Each row is a point on a landscape with many valleys, with its height.
From any point a ball takes the steepest step (drop divided by distance) to one of its 2 nearest points. It stops when none of these is lower. Distance is the straight distance between rows; heights are no part of it.
pobi: [ 0.01  0.85 -0.43 -0.39  0.62 -1.35 -1.50 -0.52 -2.65  1.42  0.67 -3.80
  0.73 -0.78 -2.15  0.76  0.14  0.62 -0.05 -3.32 -0.38  1.49  5.07 -0.96
  3.19 -0.07 -2.55 -1.17 -3.28 -2.19 -1.34]  (h 20.3)
num: [ 1.58  0.93 -0.78  0.38  7.06  0.98 -0.16  0.12 -0.49  0.11  1.66 -2.03
  1.08 -1.08  1.57  0.47 -0.61  0.44 -1.55 -0.43 -0.03  0.43  0.02 -1.60
  0.70  0.59 -3.69 -0.33 -0.37 -1.07 -1.37]  (h 38.7)
mul: [ 0.99 -1.04  0.93  0.52 -0.04  2.57 -1.24  1.19  0.45 -1.15  3.21  0.81
  2.88  1.96 -0.05 -2.12  1.70 -1.93  1.52  1.01  0.81 -3.21  0.57  3.09
  0.21  2.34 -3.46  2.22 -0.15  2.66  0.41]  (h 58.0)
mepi: [ 2.62  1.81  0.01  0.41  3.59  3.67  0.59 -0.77  3.15  0.19  0.69  0.02
  2.62  0.99  0.44 -1.34  2.34 -2.16  1.32 -0.01 -0.36  0.43 -0.16  1.31
 -0.86 -2.10 -3.28  0.29 -0.35 -1.84  2.20]  (h 60.4)
robi: [-1.30 -0.39 -0.55 -1.02  3.08  1.12 -2.76 -0.75 -4.23 -0.21  2.23  0.04
  0.51  0.05  1.12  0.75  0.26 -0.47 -2.33  0.69 -0.75 -1.38 -0.14 -1.67
 -0.25  0.38 -1.88  1.09  2.02  1.08  2.33]  (h 37.4)
pased: [ 0.71 -1.28 -0.13  1.34 -3.07 -1.97 -0.84  3.11  0.08 -1.66  0.45 -0.70
 -1.00  0.17  1.51 -0.94 -0.94  0.12  1.68 -1.86  0.82  0.37 -1.41  1.63
  2.52  3.75 -0.56 -0.13  1.14  3.00 -4.45]  (h 36.4)
monuk: [-0.47  1.19 -0.93  1.84 -0.95 -2.02  0.57 -3.31 -0.77  0.86 -2.66 -1.48
 -0.63  0.00 -0.72 -0.98 -0.93  2.91  0.00 -0.10  0.38  3.01 -0.21  0.45
 -0.68 -2.24  5.33 -3.12  0.78 -0.65  0.89]  (h 39.1)
suti: [-2.29  1.00 -1.76  0.74  0.65 -0.15 -2.07  1.03 -3.57 -0.52  1.67 -0.92
 -3.27  1.54 -0.55  1.11 -0.91 -0.56 -0.92 -2.01 -0.86  1.75 -0.26 -2.39
  2.93  0.61 -0.12  0.15  3.73 -1.38 -0.98]  (h 18.0)
sas: [-2.20  0.24 -0.55 -1.44  1.43  0.72  0.45 -2.17 -0.98  0.35  0.17 -0.54
  3.72 -1.28  1.45 -0.75  0.28 -1.47 -1.63  3.63  1.88 -2.19 -1.65  1.13
 -1.83 -2.38  0.27  1.11 -0.01  1.17  3.94]  (h 71.5)
birev: [ 1.15  1.17 -0.61  1.76 -4.05 -0.06 -0.03  1.68  3.09 -1.04 -1.06 -0.51
  0.52  2.43  0.73 -1.71  2.01 -1.27  3.92 -1.99 -1.10  3.37 -2.03  3.11
  0.70 -0.94 -0.20 -1.20  2.79  0.03  0.79]  (h 37.8)
tilop: [-0.44  1.57 -0.62  0.27  0.61 -1.66  1.14  0.84  1.74  1.29  0.43 -2.50
  0.91 -2.03 -1.26  0.90 -0.52 -1.04  0.46 -1.73  0.61  1.76  1.83 -0.36
  0.41 -2.22 -2.59  0.25 -1.76 -2.98 -2.12]  (h 55.2)
pebi: [ 0.93  0.93 -1.99  1.53  1.32 -1.96  0.40 -1.53  0.16  0.27 -1.95 -2.78
  0.21 -1.06  1.47  0.13 -0.80  2.23  0.02 -1.04 -0.11  4.64 -1.12 -0.11
  0.08 -1.10  3.25 -2.79  0.81 -0.67 -1.22]  (h 43.5)
mem: [-2.64  0.17  0.88 -0.39 -4.03 -3.07 -0.22  0.75 -0.77  2.17 -0.22 -0.90
 -2.55 -1.61 -3.34  2.27 -0.41  1.06  0.33 -1.86 -0.61  1.13  3.62 -1.40
  0.53 -0.63  0.39 -0.52 -2.22 -1.81 -1.69]  (h 17.5)
pup: [-2.35  0.14  0.18  0.47 -2.10 -2.50 -0.78  0.03 -3.06  0.96 -0.36 -2.64
 -1.50 -1.52 -2.19  0.87 -1.88  0.90 -1.28 -2.27  0.19 -0.01  3.57 -1.21
  2.06  0.73 -0.40 -1.00 -2.41 -0.91 -2.37]  (h 13.8)
Birom: [ 1.50 -3.27  1.87 -2.42  1.65 -0.09  0.81  0.83  0.92 -0.04 -0.61  1.63
 -1.57 -2.17  1.16  3.10 -0.80  2.50 -1.18  0.99 -0.81 -1.82 -0.17 -3.01
 -2.27  2.66 -0.15 -0.27 -2.72  1.18 -1.31]  (h 30.0)
vor: [-0.74  0.58  0.60  0.49 -0.23  0.57  3.11  0.55  2.67  0.39  0.02  3.22
 -2.56 -0.49  0.02  1.04 -0.40  0.77 -0.36  1.64  0.06 -0.76 -0.99 -0.79
 -2.97 -0.91  0.61  1.42  0.86 -1.56  0.15]  (h 43.8)
fetuz: [ 1.62 -2.40  1.39 -1.55 -4.11  0.40 -0.76  0.39  1.35 -0.35  0.09  0.74
  2.50  0.65 -2.35 -0.58  0.98 -1.51  1.54 -0.29  0.87 -1.58  2.30  2.20
 -0.45  0.94 -0.09  0.15 -4.05  2.14 -0.53]  (h 52.9)
teb: [-0.41  1.13 -1.49  0.60  2.96  2.87 -0.65 -1.56 -2.56 -1.97  0.40  0.44
 -2.08  2.91  1.39 -1.45 -1.60 -0.34 -1.30  1.28 -0.12 -0.87 -2.73  0.19
  0.55  1.56  3.93  0.60  3.73  0.58  0.85]  (h 39.9)
dutul: [-0.69 -1.92  0.56 -2.45 -0.47  0.19 -2.14 -0.91 -2.76 -1.22 -1.60  0.92
  1.64  0.88  2.43 -1.58  0.50  0.41 -1.26  2.23 -0.17 -2.58 -1.75  0.31
 -1.07  0.37  2.52 -0.16  1.21  3.78  3.04]  (h 76.1)
Rilon: [-1.28  0.23 -0.36  1.05  0.36 -0.99  2.89  0.28  2.06  0.19  0.08  3.12
 -1.98 -0.91  2.16  0.88 -1.19  2.05 -0.96  2.10  0.68  0.27 -2.91 -1.03
 -2.64 -0.10  0.35  1.26  3.16 -0.62  0.16]  (h 45.3)
Lopa: [-1.65  0.81 -0.54  0.68 -0.77 -2.12  0.92  2.29  1.33  0.51  0.65  0.64
 -2.57 -0.74  0.45  1.93 -0.40  0.70  0.85 -1.21 -0.84  3.24 -0.80 -2.20
 -0.24 -1.19 -2.55  0.85  2.87 -2.58 -1.27]  (h 50.6)
Levuv: [-0.27  0.18  1.06  0.69 -0.14  0.24  0.35 -3.63 -1.08  1.03 -2.94  0.58
 -1.78  0.38 -0.32 -1.31 -0.28  3.39 -1.71  1.20 -1.18  0.05 -0.02  0.05
 -1.53 -0.83  5.73 -2.77  0.16  0.01  2.63]  (h 34.5)
goz: [-1.67 -1.43  0.68 -2.14  2.11  1.55 -1.73 -1.66 -3.68  0.91  2.26  0.88
  1.42 -0.63 -0.54  0.32 -0.70 -0.15 -2.44  2.70  0.43 -3.99  1.20 -0.95
 -1.78  0.78 -0.79  1.93 -1.54  0.80  3.11]  (h 34.4)
Tefug: [-0.01 -0.73 -1.52  0.55  2.87 -0.83 -1.06  1.43 -0.61 -1.28  0.97  0.69
 -0.99 -0.35  3.64  0.75 -0.86 -0.77 -0.53  0.42  0.02  0.40 -3.78 -1.35
  0.46  1.06 -0.50  0.91  3.85  2.49 -1.06]  (h 43.3)
Kudep: [-0.11  1.04 -0.42 -0.08 -0.45  1.28 -1.63 -1.49 -3.60  0.64 -1.68 -1.31
 -1.43  1.36 -1.48  0.40 -0.02  0.98 -1.34 -2.75 -1.82  1.39  2.51 -1.40
  1.82 -0.32  1.18 -1.52 -0.17 -1.95  1.32]  (h 22.6)
gofo: [ 0.95 -1.68  0.03 -0.98 -3.85 -0.59 -2.68  1.10 -1.70 -0.77 -1.65 -0.32
 -0.68  2.07  0.21  0.16  1.91  0.68  1.45 -2.93 -2.87  0.87  0.84  0.27
  1.54  1.36  0.37 -1.85  1.91  1.48  0.60]  (h 81.7)
Lok: [-0.23  0.93  0.42  0.14  1.87 -0.30  1.61  0.82  1.30  0.27  2.17 -0.25
  0.81 -1.77 -0.27 -0.34 -2.12 -0.31 -0.64  1.43  2.97 -2.37  0.07  0.12
  0.23  1.12 -2.37  1.67 -2.80 -0.69 -2.84]  (h 38.9)
Kugi: [-0.80  1.05 -0.63  0.33  1.58  1.89 -1.96 -1.82 -4.63  0.17  0.36 -1.44
 -1.01  1.34 -1.11 -0.46 -1.16  0.44 -2.39 -1.41 -0.75 -1.26  2.85 -1.19
  2.47  0.79 -0.10 -0.67 -0.34 -1.40  0.78]  (h 16.2)
neku: [-4.38  0.75 -1.00  1.50 -2.40 -2.01 -0.84  1.66 -2.67 -0.62  1.76 -0.09
 -3.07  0.82 -0.66  0.01 -2.79 -0.40 -0.71 -0.88  1.06  0.57 -0.79 -0.78
  1.48  1.18 -0.30  1.65  3.63 -0.60 -2.07]  (h 13.4)
lofu: [ 2.92  1.62 -0.61  1.83  4.48  1.44 -0.37  0.56  0.83 -0.42  1.71 -2.76
  1.00  0.24  0.52 -1.06 -0.18 -0.71  0.52 -2.78  0.23  1.34  0.57  0.35
  2.50  0.39 -3.99 -0.83 -0.35 -1.95 -1.98]  (h 34.3)
mulog: [ 0.58 -0.96  1.21  0.22 -2.00  3.14 -0.96  0.42 -0.92 -2.10 -0.51  2.29
 -1.55  2.99  0.69 -1.80  0.00  0.16 -0.58 -0.42 -1.25 -3.00 -1.66  1.52
  0.38  2.77  0.62  0.76  2.24  2.03  0.72]  (h 31.5)
Giz: [-1.57  0.30  1.25  0.82 -4.31 -3.80  1.87  1.53  2.35  1.58 -0.76  0.14
 -1.85 -2.10 -2.96  1.40 -0.63  0.63  1.72 -1.54  0.61  1.63  2.33  0.11
 -1.04 -1.17  0.44 -0.29 -1.90 -1.27 -2.76]  (h 13.7)
kapi: [-0.08  0.09  0.60 -0.65 -0.34  0.92 -1.25 -2.85 -3.24  0.60 -3.96 -0.76
 -1.80  0.34 -1.06 -0.02  0.86  2.43 -1.66 -0.99 -3.12  1.02  2.19 -1.34
  0.45 -1.06  3.82 -3.07 -0.40 -0.64  2.24]  (h 29.1)
Zem: [ 2.22 -1.30  1.07 -0.56  2.29  1.85  0.01 -0.57  2.09  0.06  2.63  1.53
  2.38  0.43 -3.01 -0.25  1.63 -1.84  0.93  2.25  0.52 -1.47  2.54  0.39
 -1.79 -0.75 -2.15  0.61 -4.12 -0.78  1.06]  (h 47.0)
pur: [-1.33  0.84 -0.69 -0.03  3.31  0.84 -0.74 -2.90 -2.28  0.33 -1.20 -0.21
 -1.76 -1.21  1.64  1.41 -0.17  2.15 -3.31  1.36 -1.45  0.63 -1.17 -2.98
 -1.88 -1.14  2.65 -1.23  2.10 -1.68  2.29]  (h 47.2)
golas: [-0.12 -1.66  1.95 -1.17  1.35  3.15 -1.26 -1.44 -3.36 -0.28  1.66  1.88
 -0.03  1.05 -1.54 -0.48 -0.72 -0.09 -1.76  2.29 -0.91 -5.37  3.16 -1.04
 -0.24  2.35 -0.85  0.85 -2.02  0.90  3.07]  (h 31.3)
nutoz: [ 1.47 -0.30 -0.42 -1.33 -4.06 -1.39 -1.99  2.19 -0.21  0.92 -1.16 -1.38
 -0.98  1.95  0.02  1.33  2.41  0.68  2.77 -4.19 -3.41  3.68  1.72 -0.63
  2.28  0.08 -0.49 -1.65  1.01 -1.42  0.50]  (h 83.8)
Tise: [ 3.40  1.82  0.21  0.46  3.61  3.51  3.28 -0.98  5.15  0.23 -0.95  1.24
  1.94 -0.36  0.83  0.14  1.25 -0.56  0.52  0.98  0.15 -0.72 -1.44  1.04
 -2.09 -1.15 -0.92  0.20 -1.53 -1.72  0.98]  (h 56.5)
Nidat: [-0.80  1.46 -0.97  2.71  1.06 -0.53  1.17  0.04 -1.19 -1.07 -0.04 -2.52
 -1.52  0.54 -0.03 -2.53 -3.70  0.27 -1.03 -0.64  2.53  0.58 -1.19  0.67
  3.05  2.44  2.90 -1.20 -0.09 -0.54 -4.49]  (h 28.7)
ziso: [-0.95  1.43 -2.54  0.30 -1.07 -2.74  0.99  0.41  0.98  0.15  0.16 -1.23
  3.95 -1.43  2.80 -0.13  0.05 -1.44  0.63  1.54  3.49  0.54 -2.75  2.06
 -0.22 -1.56 -0.34  0.99  1.25  2.21  0.09]  (h 49.9)
talat: [-1.84  0.81 -1.63  2.19  1.54 -2.85  1.15  0.42 -0.51 -0.23  0.92 -0.75
 -3.33 -1.07  1.12  1.20 -1.81  1.12 -0.49 -0.04  0.44  4.33 -2.72 -2.39
 -0.02 -0.29  0.30 -0.75  3.90 -1.85 -1.81]  (h 48.6)
suf: [ 1.43 -3.23  0.45 -2.47 -2.67 -0.37 -3.03  0.80 -2.39 -0.89 -1.29  0.26
  0.53  0.76  1.10  0.92  2.01  0.36  0.73 -1.51 -2.67 -0.38  0.13 -0.32
 -0.09  1.09 -0.49 -1.17  1.48  3.23  1.07]  (h 80.0)
pesu: [ 0.76 -0.16 -0.64  0.93  0.22  1.79 -1.20 -0.73 -1.51 -2.73 -0.90  0.90
 -1.55  2.63  1.71 -2.33 -0.38 -0.11 -0.20  0.25 -0.18 -0.93 -2.72  1.60
  0.99  2.55  3.67  0.36  3.51  2.18 -0.27]  (h 35.9)
Mison: [ 1.37 -3.27  0.95 -2.77 -0.12 -0.82 -0.92  0.09 -0.88  0.81 -0.75  0.03
  0.04 -2.11 -0.35  3.52  0.55  1.90 -0.32 -0.65 -1.84  0.49  2.18 -2.84
 -1.58  0.50 -0.56 -0.81 -2.44  0.84 -0.79]  (h 27.4)
meras: [-0.76  0.10  1.90 -0.65  2.32  0.06  1.90  0.89  1.14  0.66  1.12  0.93
 -0.61 -2.06  0.33 -0.26 -2.97  1.04 -1.54  2.88  2.96 -4.53 -0.70 -0.63
  0.48  3.44 -0.66  1.82 -4.09  0.44 -2.58]  (h 36.7)
Mose: [-0.92  0.73 -0.21  0.82  1.65  2.82 -1.36 -1.88 -4.13 -0.65  0.25 -0.41
 -0.56  2.23 -0.68 -1.89 -2.74  0.29 -2.60 -0.30  0.37 -3.63  1.03  0.46
  1.93  2.54  1.90  0.18 -0.40 -0.04  0.48]  (h 22.5)
Nibu: [ 1.23 -0.26  0.72  0.10 -3.63  1.69  0.10  0.86  3.05 -0.66 -1.80  0.68
  0.36  1.83 -0.29 -0.99  2.37 -0.93  3.13 -1.64 -1.97  1.57 -0.80  2.12
 -0.20 -1.05 -0.46 -0.59  1.08 -0.06  1.31]  (h 33.2)
zuzav: [ 2.40  1.24 -0.10  1.63  0.74  1.88 -0.85  0.76  0.24 -0.88  0.71 -1.53
 -0.40  1.29 -1.16 -0.74 -0.10 -0.87  0.69 -3.39 -0.86  0.34  1.97  0.81
  3.49  1.25 -2.81 -0.42 -0.24 -2.11 -1.82]  (h 29.3)
bez: [ 0.09  0.58 -2.37  1.73  2.58 -2.90  1.26  0.39 -0.29 -0.44  0.13 -2.00
 -1.04 -1.94  3.06  0.79 -1.56  0.92 -0.14 -0.07  0.65  4.39 -2.84 -1.71
  0.70  0.02  0.73 -1.78  2.25 -0.29 -2.66]  (h 46.9)
Zofon: [-2.80 -0.45  0.08 -2.20  1.37  1.19  0.77 -1.79 -0.48  1.30  1.93  0.74
  2.64 -1.51 -1.19 -0.09  1.85 -2.73 -1.07  3.75  0.95 -0.94  0.31 -0.57
 -2.33 -3.93 -1.51  1.69 -0.92 -0.96  4.54]  (h 69.3)
tovek: [-1.59 -2.84  0.79 -3.54 -3.10 -1.28 -1.59 -0.53 -0.88  1.76 -0.54  1.40
 -0.78 -1.45 -3.05  3.07  2.69 -0.90 -0.25  0.89 -1.67  1.17  2.45 -2.87
 -2.08 -2.68 -0.03  0.04 -2.05 -0.54  2.70]  (h 21.9)
kazal: [ 1.74 -0.29  0.60  0.10  5.29  1.29 -0.25 -0.42  0.45  0.19  3.49 -0.09
  2.44 -0.41 -1.52 -0.13  0.64 -0.52  0.09  2.30  0.41 -1.74  3.66 -1.10
 -0.86  0.47 -3.03  1.22 -3.76 -1.18 -0.16]  (h 44.0)
dison: [-0.90  0.77  0.22 -0.20  0.34 -0.24  2.35 -0.03  2.17  0.95  0.47  1.06
  0.29 -1.23 -0.53  0.93 -0.74 -0.52 -0.69  1.43  1.43 -1.74  0.20  0.16
 -1.84 -1.11 -0.48  2.19 -1.58 -0.76 -0.56]  (h 41.5)
pid: [ 0.55 -0.36 -0.33  1.11  0.14 -0.88  0.13  1.85 -0.87 -1.49 -0.38 -1.22
 -1.37 -0.13  1.96 -1.22 -2.12  1.50 -0.34 -0.79  1.17  0.35 -1.90 -0.13
  2.30  3.43  0.85 -1.10  0.37  1.92 -4.41]  (h 33.1)
larub: [-0.87 -0.21 -1.18 -2.01  1.58 -0.56 -1.56 -0.32 -1.72 -0.41  0.68 -0.10
  3.48 -0.19  3.03 -0.50  0.00 -0.22 -1.31  3.24  2.41 -3.02 -3.16  1.30
 -0.23  0.36  0.80  1.58  0.55  4.07  1.75]  (h 73.9)
giba: [ 1.72  1.19 -0.87  1.85  0.12  2.12 -2.04  0.62 -0.02 -1.03  1.96 -1.20
  2.95  2.42  0.59 -3.16  1.53 -3.00  1.68 -0.63  0.83 -0.69 -1.17  4.11
  2.29  1.12 -2.01  0.88  1.18  2.06  0.33]  (h 53.4)
liro: [ 0.17  0.36  2.36 -0.74  2.54  0.86  2.96  0.44  2.71  0.64 -0.84  2.64
 -1.62 -1.55 -0.22  0.59 -2.01  1.93 -1.17  2.65  1.53 -4.32 -0.84 -0.53
 -0.49  2.96  2.01  1.04 -4.08 -0.08 -1.77]  (h 34.8)
mupaf: [ 0.29 -1.79  0.10 -1.90 -4.16 -2.52  0.60  0.52  2.20  0.08 -1.39  0.53
  3.26 -0.99  0.92  0.17  1.63 -0.09  2.76  0.96  1.32  0.65 -0.62  2.17
 -2.08 -1.50  0.96  0.03 -0.67  2.93  0.40]  (h 44.4)
Duz: [-0.30  2.55 -0.45  3.14  1.28 -0.53  2.55 -0.70  1.18 -0.26 -1.12 -1.11
 -2.08  0.00 -0.41 -2.38 -3.37  1.48 -1.10  0.07  2.40  0.53 -0.92  1.11
  1.38  0.95  3.52 -1.05 -0.95 -1.59 -3.26]  (h 25.1)
zez: [-2.63  0.07  0.05  1.13 -4.26 -0.62 -0.51  1.47 -2.21 -0.83  0.47  0.14
 -2.01  1.63 -1.79 -0.97 -2.14 -0.47 -0.16 -1.35  0.69 -1.96  1.08  0.83
  1.91  1.72  0.32  1.06  1.11 -0.12 -1.73]  (h 8.1)
sati: [ 1.65  1.62  0.24  0.72  3.92 -0.59  3.64 -1.17  3.39  1.42 -2.49  0.11
 -0.22 -2.89  1.61  1.14 -0.49  2.51 -1.52  1.17 -0.42  0.73 -0.86 -0.96
 -1.89 -0.47  2.19 -1.40 -2.15 -1.11 -0.69]  (h 51.6)
netim: [ 0.94  2.22 -1.92  1.88  1.87  1.48 -0.46  1.15  1.64 -0.98  1.90 -0.36
  1.40  1.07  1.60 -0.94  0.81 -3.66  1.12 -0.46  1.26  0.71 -2.80  2.66
  1.44 -0.48 -2.43  1.67  2.50  0.60 -0.48]  (h 48.7)
dut: [ 0.96  0.29  0.44  0.18  6.60  1.00 -0.09 -0.26 -1.20  0.37  3.08 -1.16
  0.97 -1.77 -0.07  0.47 -0.69  1.30 -1.40  0.61 -0.34 -1.05  2.72 -2.50
  0.36  1.18 -3.89  0.50 -2.11 -2.07 -0.83]  (h 41.3)
zasi: [ 0.06  0.36 -1.68  1.17  1.78  0.15 -0.78  2.09  0.11 -0.87  3.01  0.69
  0.27  0.10  2.19  0.03 -0.04 -2.39  0.21 -0.26  0.69 -0.30 -2.99  0.50
  0.99  0.34 -3.25  2.29  3.28  1.76 -0.82]  (h 45.6)
lezur: [-1.28 -2.50  0.64 -2.95 -1.36 -1.63 -1.48 -0.97 -1.77  1.52  0.68  0.06
  0.43 -2.78 -2.18  3.85  1.28 -0.20 -0.99  1.07 -0.45  0.57  2.69 -3.19
 -2.19 -1.26 -0.34 -0.12 -3.35 -0.02  0.72]  (h 24.5)
mabu: [ 0.13 -2.03  0.07 -0.67 -4.93 -2.63 -0.99  2.82  1.18 -1.05 -0.38  0.22
  1.65  0.05  1.08  0.35  0.62 -0.13  2.56 -0.67  1.39  0.03 -1.03  2.52
 -0.04  1.56 -0.90  1.16  0.59  3.28 -1.92]  (h 40.3)
disi: [ 0.93  2.15  0.65  0.82 -2.56  1.92 -0.69  0.35  0.34 -0.27  0.76 -0.96
 -0.32  2.85 -3.60 -1.29  0.53 -1.59  1.50 -3.22 -1.28 -0.74  3.75  1.76
  3.09 -0.17 -2.37 -0.09 -1.93 -2.86 -0.34]  (h 22.8)
ret: [ 2.35  0.01  0.27 -0.73  0.54 -1.16  1.03  0.22  2.98  0.81  0.37 -1.62
  1.93 -1.62 -2.44  1.29  0.56 -0.89  1.61 -1.89  0.49  1.85  3.18  0.21
 -0.06 -1.53 -2.66 -0.71 -5.15 -1.79 -2.80]  (h 57.9)
Taki: [-0.54 -0.37  1.94 -0.27 -4.95  1.08  0.52  0.29  1.13  0.10 -1.98  0.89
  0.00  1.49 -2.16 -2.34  1.81 -1.02  1.92 -0.95 -1.29  0.33  0.98  1.86
 -0.32 -2.21  1.03 -0.43  0.33 -0.51  2.14]  (h 28.1)
duf: [-0.58 -0.33 -0.87 -0.94 -2.20 -2.11  0.13  0.23  0.74 -0.39 -1.32  0.04
  2.90 -0.40  2.75 -0.46  1.55 -0.57  1.18  1.31  1.04  1.11 -2.41  2.10
 -1.13 -2.01  0.56  0.51  2.50  2.71  1.86]  (h 48.1)
Benav: [ 2.32  1.33  0.18  0.19  2.40  0.88  4.65 -0.76  5.40  1.18 -2.63  1.73
  1.68 -2.10  1.32  0.87  0.89  0.98  0.11  2.42  0.90 -0.47 -1.83  0.77
 -2.33 -0.77  1.78 -0.11 -2.15 -0.55  0.71]  (h 53.7)
Tuz: [-0.76 -3.10  0.99 -3.19 -1.84  0.06 -3.03 -0.86 -4.11 -0.74 -1.27  0.32
  1.19  0.88  1.07 -0.73  1.65  0.10 -1.16  0.99 -2.36 -1.67  0.22 -0.25
 -0.01 -0.29  1.30 -0.94  1.73  3.14  3.56]  (h 77.8)
kolu: [-1.00  0.48 -2.09  0.83  1.93 -1.28  0.37 -0.36  0.19 -0.52  0.02  1.80
 -0.99  0.06  3.50  1.55  0.45  0.47 -0.72  2.01 -0.39  1.30 -4.16 -1.61
 -1.56 -0.99  1.09  0.70  5.18  0.95  1.36]  (h 45.5)
lom: [ 0.02 -0.83  1.65 -0.13  0.21  3.35 -0.74 -0.27 -1.97 -1.00  0.23  1.98
 -1.61  1.63 -0.24 -0.58 -1.30  0.50 -1.81  0.19 -0.90 -4.17  0.77 -0.24
  0.44  2.72 -0.31  0.93 -0.05  0.83  0.81]  (h 27.6)
Monog: [-1.53  1.03 -1.92  0.30  2.60  1.42 -1.15 -2.48 -3.80 -1.37 -0.80 -0.91
 -1.67  1.79  1.18 -0.53 -0.57 -0.07 -1.54  1.08 -1.09  1.42 -2.36 -1.37
 -0.15 -1.01  4.24 -0.63  3.98 -0.23  1.65]  (h 43.7)
Riro: [ 1.49 -2.96  1.17 -1.31 -2.15  0.31 -0.88  0.41  2.52 -0.08  1.72  2.46
  2.09  0.57 -4.05  0.46  1.46 -2.20  0.50  2.59  1.49 -2.41  2.00  0.96
 -1.76 -0.62 -1.08  0.92 -5.03  0.94  0.65]  (h 50.0)
Rasap: [-1.22  1.49 -2.26  2.24 -1.67 -3.49  1.48  1.94  1.34 -0.34  0.44 -1.97
  1.61 -0.77  2.19 -0.54 -1.79 -1.25  1.40  0.30  3.70  2.24 -2.94  2.39
  0.94 -0.18  0.12  0.81  2.02  0.80 -2.56]  (h 46.6)
fafo: [ 1.27  0.16  0.17 -0.77  1.13  2.74  0.84  0.00  2.84  0.23  1.22  0.70
  2.49  0.72 -0.41 -0.76  2.88 -3.14  1.85  0.51 -0.72  0.76 -0.26  0.53
 -1.28 -3.69 -3.39  0.77  0.59 -1.91  3.85]  (h 63.5)
zevan: [-0.42 -3.24  1.73 -2.71 -3.34 -0.46  0.33 -0.01  0.74  1.00 -1.47  2.94
 -0.82 -0.49 -1.68  1.75  2.50 -0.22  0.90  0.72 -2.48  1.33  1.24 -1.53
 -3.02 -2.45  1.12 -0.48 -0.24  0.18  2.82]  (h 18.4)
mopir: [-0.65  1.84  1.10  1.97 -2.66 -1.68  2.98  0.18  3.43  1.45 -1.67  0.28
 -2.30 -0.34 -2.69  0.02 -0.59  0.89  1.01 -0.76  0.52  1.21  1.53  0.88
 -0.83 -2.03  1.48 -0.84 -1.36 -1.84 -1.81]  (h 17.3)
vurek: [-1.66  1.81 -0.73  0.19 -0.69 -1.92  0.36  1.51  0.90  1.18  1.23 -1.44
  0.24 -0.76 -1.02  1.78  0.12 -1.46  0.78 -1.87  0.03  2.54  0.28 -0.88
  0.69 -2.78 -2.72  1.37  0.91 -3.57 -0.96]  (h 53.0)
ganan: [-0.38 -2.56  2.85 -2.06 -4.80 -0.22  0.39 -0.59  0.83  0.96 -2.83  2.26
 -1.77  0.62 -1.88 -0.32  2.96  0.78  1.37  0.13 -3.19  0.85  1.28 -0.44
 -1.72 -2.08  2.48 -1.50  0.60  0.18  3.83]  (h 22.0)
zapir: [-0.57 -0.81 -0.21 -1.99 -0.66  0.21  0.55 -0.19  1.34  1.16  0.94 -0.23
  3.55 -0.84 -0.62 -0.34  2.40 -3.06  1.06  1.33  0.44  1.03  0.27  0.30
 -1.48 -4.17 -2.12  0.74 -0.35 -0.30  3.56]  (h 66.7)
ved: [ 2.31 -1.40  2.03 -1.23  2.14  1.43  1.44  0.26  2.42 -0.45 -1.59  2.51
 -0.63 -1.01  2.37  0.69 -0.77  2.78 -0.47  1.25 -0.25 -2.23 -1.79 -1.06
 -1.17  3.67  1.27  0.28 -1.40  1.40 -0.70]  (h 32.2)
Vetal: [ 2.52 -0.35  1.09 -0.74 -3.02  0.44  0.10  0.39  3.27 -0.19 -0.43 -0.41
  2.03  0.21 -2.64 -0.13  1.36 -1.63  3.01 -2.22  0.14  0.40  2.48  2.50
  0.01 -0.40 -1.29 -0.68 -4.22  0.04 -1.52]  (h 56.0)
fufa: [ 0.51  1.43  1.24  2.89 -1.16 -1.26  3.17 -1.03  2.89  0.91 -1.88  1.38
 -3.07 -0.14 -0.74 -1.66 -1.81  3.10 -0.04  0.09  1.51 -0.04 -0.14  1.67
 -0.33  1.33  3.44 -0.93 -1.20 -0.60 -2.04]  (h 21.5)
Nenib: [ 0.84 -0.52 -1.76 -0.64  3.56 -0.02 -3.51  0.30 -3.78 -0.89  1.52 -0.12
 -0.72  0.13  2.75  1.14  1.09 -0.57 -0.79 -1.05 -2.15  0.59 -1.87 -2.47
  1.52  0.29 -1.10  0.21  3.73  2.61  0.19]  (h 40.6)
zab: [-0.94  1.74 -1.35  2.33 -4.21 -2.67  0.52  1.79  2.22 -0.02  0.39 -1.35
  0.47  1.26  0.30 -0.71 -0.26 -1.29  3.42 -1.76  1.33  3.50 -2.18  2.26
  0.96 -1.38 -0.38  0.30  2.95 -0.73 -1.17]  (h 42.7)
bune: [-0.55  0.67  0.52  0.98 -4.19  1.24 -0.60  0.40 -1.01 -0.72 -0.12 -0.20
 -0.64  2.37 -2.81 -2.28 -0.93 -1.00  0.72 -2.17  0.35 -2.74  2.73  2.44
  2.15  1.52  0.01  0.10 -1.17 -0.66 -0.58]  (h 15.0)
Gava: [ 0.77  0.91  0.05  0.38  4.53  0.48  0.90 -2.41 -0.12  0.79 -2.55 -0.30
 -1.43 -1.61  2.03  1.42 -0.65  3.26 -2.75  0.35 -1.78  1.36 -0.95 -3.01
 -1.70  0.12  3.06 -2.04  0.04 -1.43  0.44]  (h 49.2)

Where does a ball stop that starts at each point below?
sati | lom
sas | lom
gofo | lom
dison | zevan
fetuz | zez
nutoz | zevan
num | zez
ret | Kugi
zab | zevan
Birom | zevan
bez | Kugi
duf | Giz
Nidat | Giz
